Points, in no order, along strands that fork, close into loops and pass close to each other.
Points whose rows are less than 37.2 apart are linked; no others are. Some points are linked to none.
Rubu: [26 -56 -6 -36 -30 3 -23 -14]
Nuzu: [7 7 0 17 -19 -40 -14 45]
pap: [0 -6 -12 0 -6 -53 -45 -14]
kupu: [23 -26 -39 -13 -6 26 3 -12]
mitu: [-23 25 37 16 11 20 40 29]
monim: [-11 49 28 42 10 -10 -1 14]
Nal: [12 -11 -38 -10 5 29 7 -20]
gutak: [-9 23 -21 5 25 -1 -5 -35]
labi: [-35 11 18 -18 44 -7 35 -34]
puno: [40 -48 -13 -21 -21 12 -17 -21]
pover: [-28 1 5 -24 41 15 31 -49]
muvub: [42 -34 -19 -9 -11 19 -14 -34]
mese: [-22 -21 6 -43 -29 -35 -36 28]
fir: [10 -10 -30 -3 -6 -24 -23 -5]
Gud: [9 -15 -20 -7 -28 -19 5 61]
kugaz: [-13 -10 4 -26 36 35 29 -61]
mika: [-31 2 63 9 35 -27 48 -4]
somo: [1 27 21 48 -18 1 -2 45]
Roz: [-1 39 14 44 -2 -24 -14 23]
Nik: [17 -20 -29 -3 -6 -8 -23 -26]
Fina: [23 -25 -7 -2 -4 -24 -45 -48]
muto: [-2 19 -4 12 -7 23 35 53]
gam: [0 0 -8 3 -10 -55 -36 7]
nubu: [-8 27 -18 8 16 0 10 4]
nenug: [21 -5 6 -14 26 51 18 -69]
nokad: [-3 -2 -6 -16 30 40 17 -59]
Faz: [0 33 -4 27 2 -20 -5 21]
vofa: [2 -8 -4 -2 -22 -44 -17 41]
fene: [-27 51 27 22 31 -15 7 -8]
fufip: [-6 8 -28 -10 20 25 16 -23]
mabe: [50 -11 -2 0 9 36 -6 -61]
Volut: [14 -56 20 -63 -42 23 -26 -3]
vuvov: [-22 18 38 16 0 33 43 40]
ponab: [26 -1 -10 4 18 29 -11 -65]
gad: [-7 -17 -3 -23 -25 -45 -26 36]
Ruvep: [-38 6 74 33 6 17 31 17]
kote: [-9 19 12 13 -4 34 47 52]
buni: [6 8 -30 4 -5 -4 7 28]
bonop: [14 -58 11 -52 -36 6 -28 -5]
Gopev: [16 4 -16 6 20 14 -20 -63]
Kirep: [-28 23 8 -8 28 10 39 2]
Rivu: [2 10 -34 1 5 3 6 6]
Sev: [-7 -46 4 -54 -35 -8 -33 5]
navu: [5 9 -22 13 -3 -35 -20 9]
mon: [-32 18 63 40 1 23 23 21]
divo: [-38 24 33 -3 43 -19 30 -23]
defot: [-18 18 -15 -6 29 14 13 -30]
tos: [25 -43 -39 -22 -20 16 -1 3]
ketod: [-21 51 32 35 21 -12 4 3]
gafu: [21 -51 -37 -31 -28 13 -1 17]
zabo: [-6 36 -11 19 13 -15 0 7]
godok: [27 -19 -17 1 -1 -8 -33 -45]
Sabol: [14 -3 -5 14 -31 -7 10 72]
Zuvim: [-20 -32 5 -53 -32 -21 -37 16]
midot: [7 17 9 34 -20 -22 -8 50]
kas: [7 13 -25 9 19 -5 -23 -46]
zerak: [-20 29 46 48 -4 23 12 29]
Lomum: [10 -5 -31 -3 -16 -11 7 41]
por: [42 -23 -19 -7 -1 35 -3 -40]
resid: [7 13 -8 20 -17 8 21 60]
baze: [-21 36 29 19 17 9 28 21]
kono: [14 -59 -28 -45 -37 9 -2 27]
niril: [-34 39 25 7 38 -14 21 -18]
sugi: [-9 32 31 49 -8 13 5 37]
Rol: [9 -20 -9 -6 -8 -39 -49 -34]

A piece is all that can be reached along the links. How many separate loops has the piece of each point below (a circle has one, a figure eight two, a Y none), and how many tips (points with one link)?
fir => loops 1, tips 0
Faz => loops 0, tips 2
Rubu => loops 0, tips 3

A fork is a point with three links, a tip a point with one. Leave the first point through the second and follow the links. Name the first fork or tip that comes.
defot / fufip => kono
gad / mese => bonop
fene / niril => nenug
kote / vuvov => baze
somo / sugi => Ruvep

Name the points in between on the shortest way along the links from the first point to the second, in order.
niril / Faz => fene ketod monim Roz
sugi / vofa => somo midot Nuzu
defot / por => gutak kas Gopev ponab mabe
vuvov / Sabol => kote muto resid
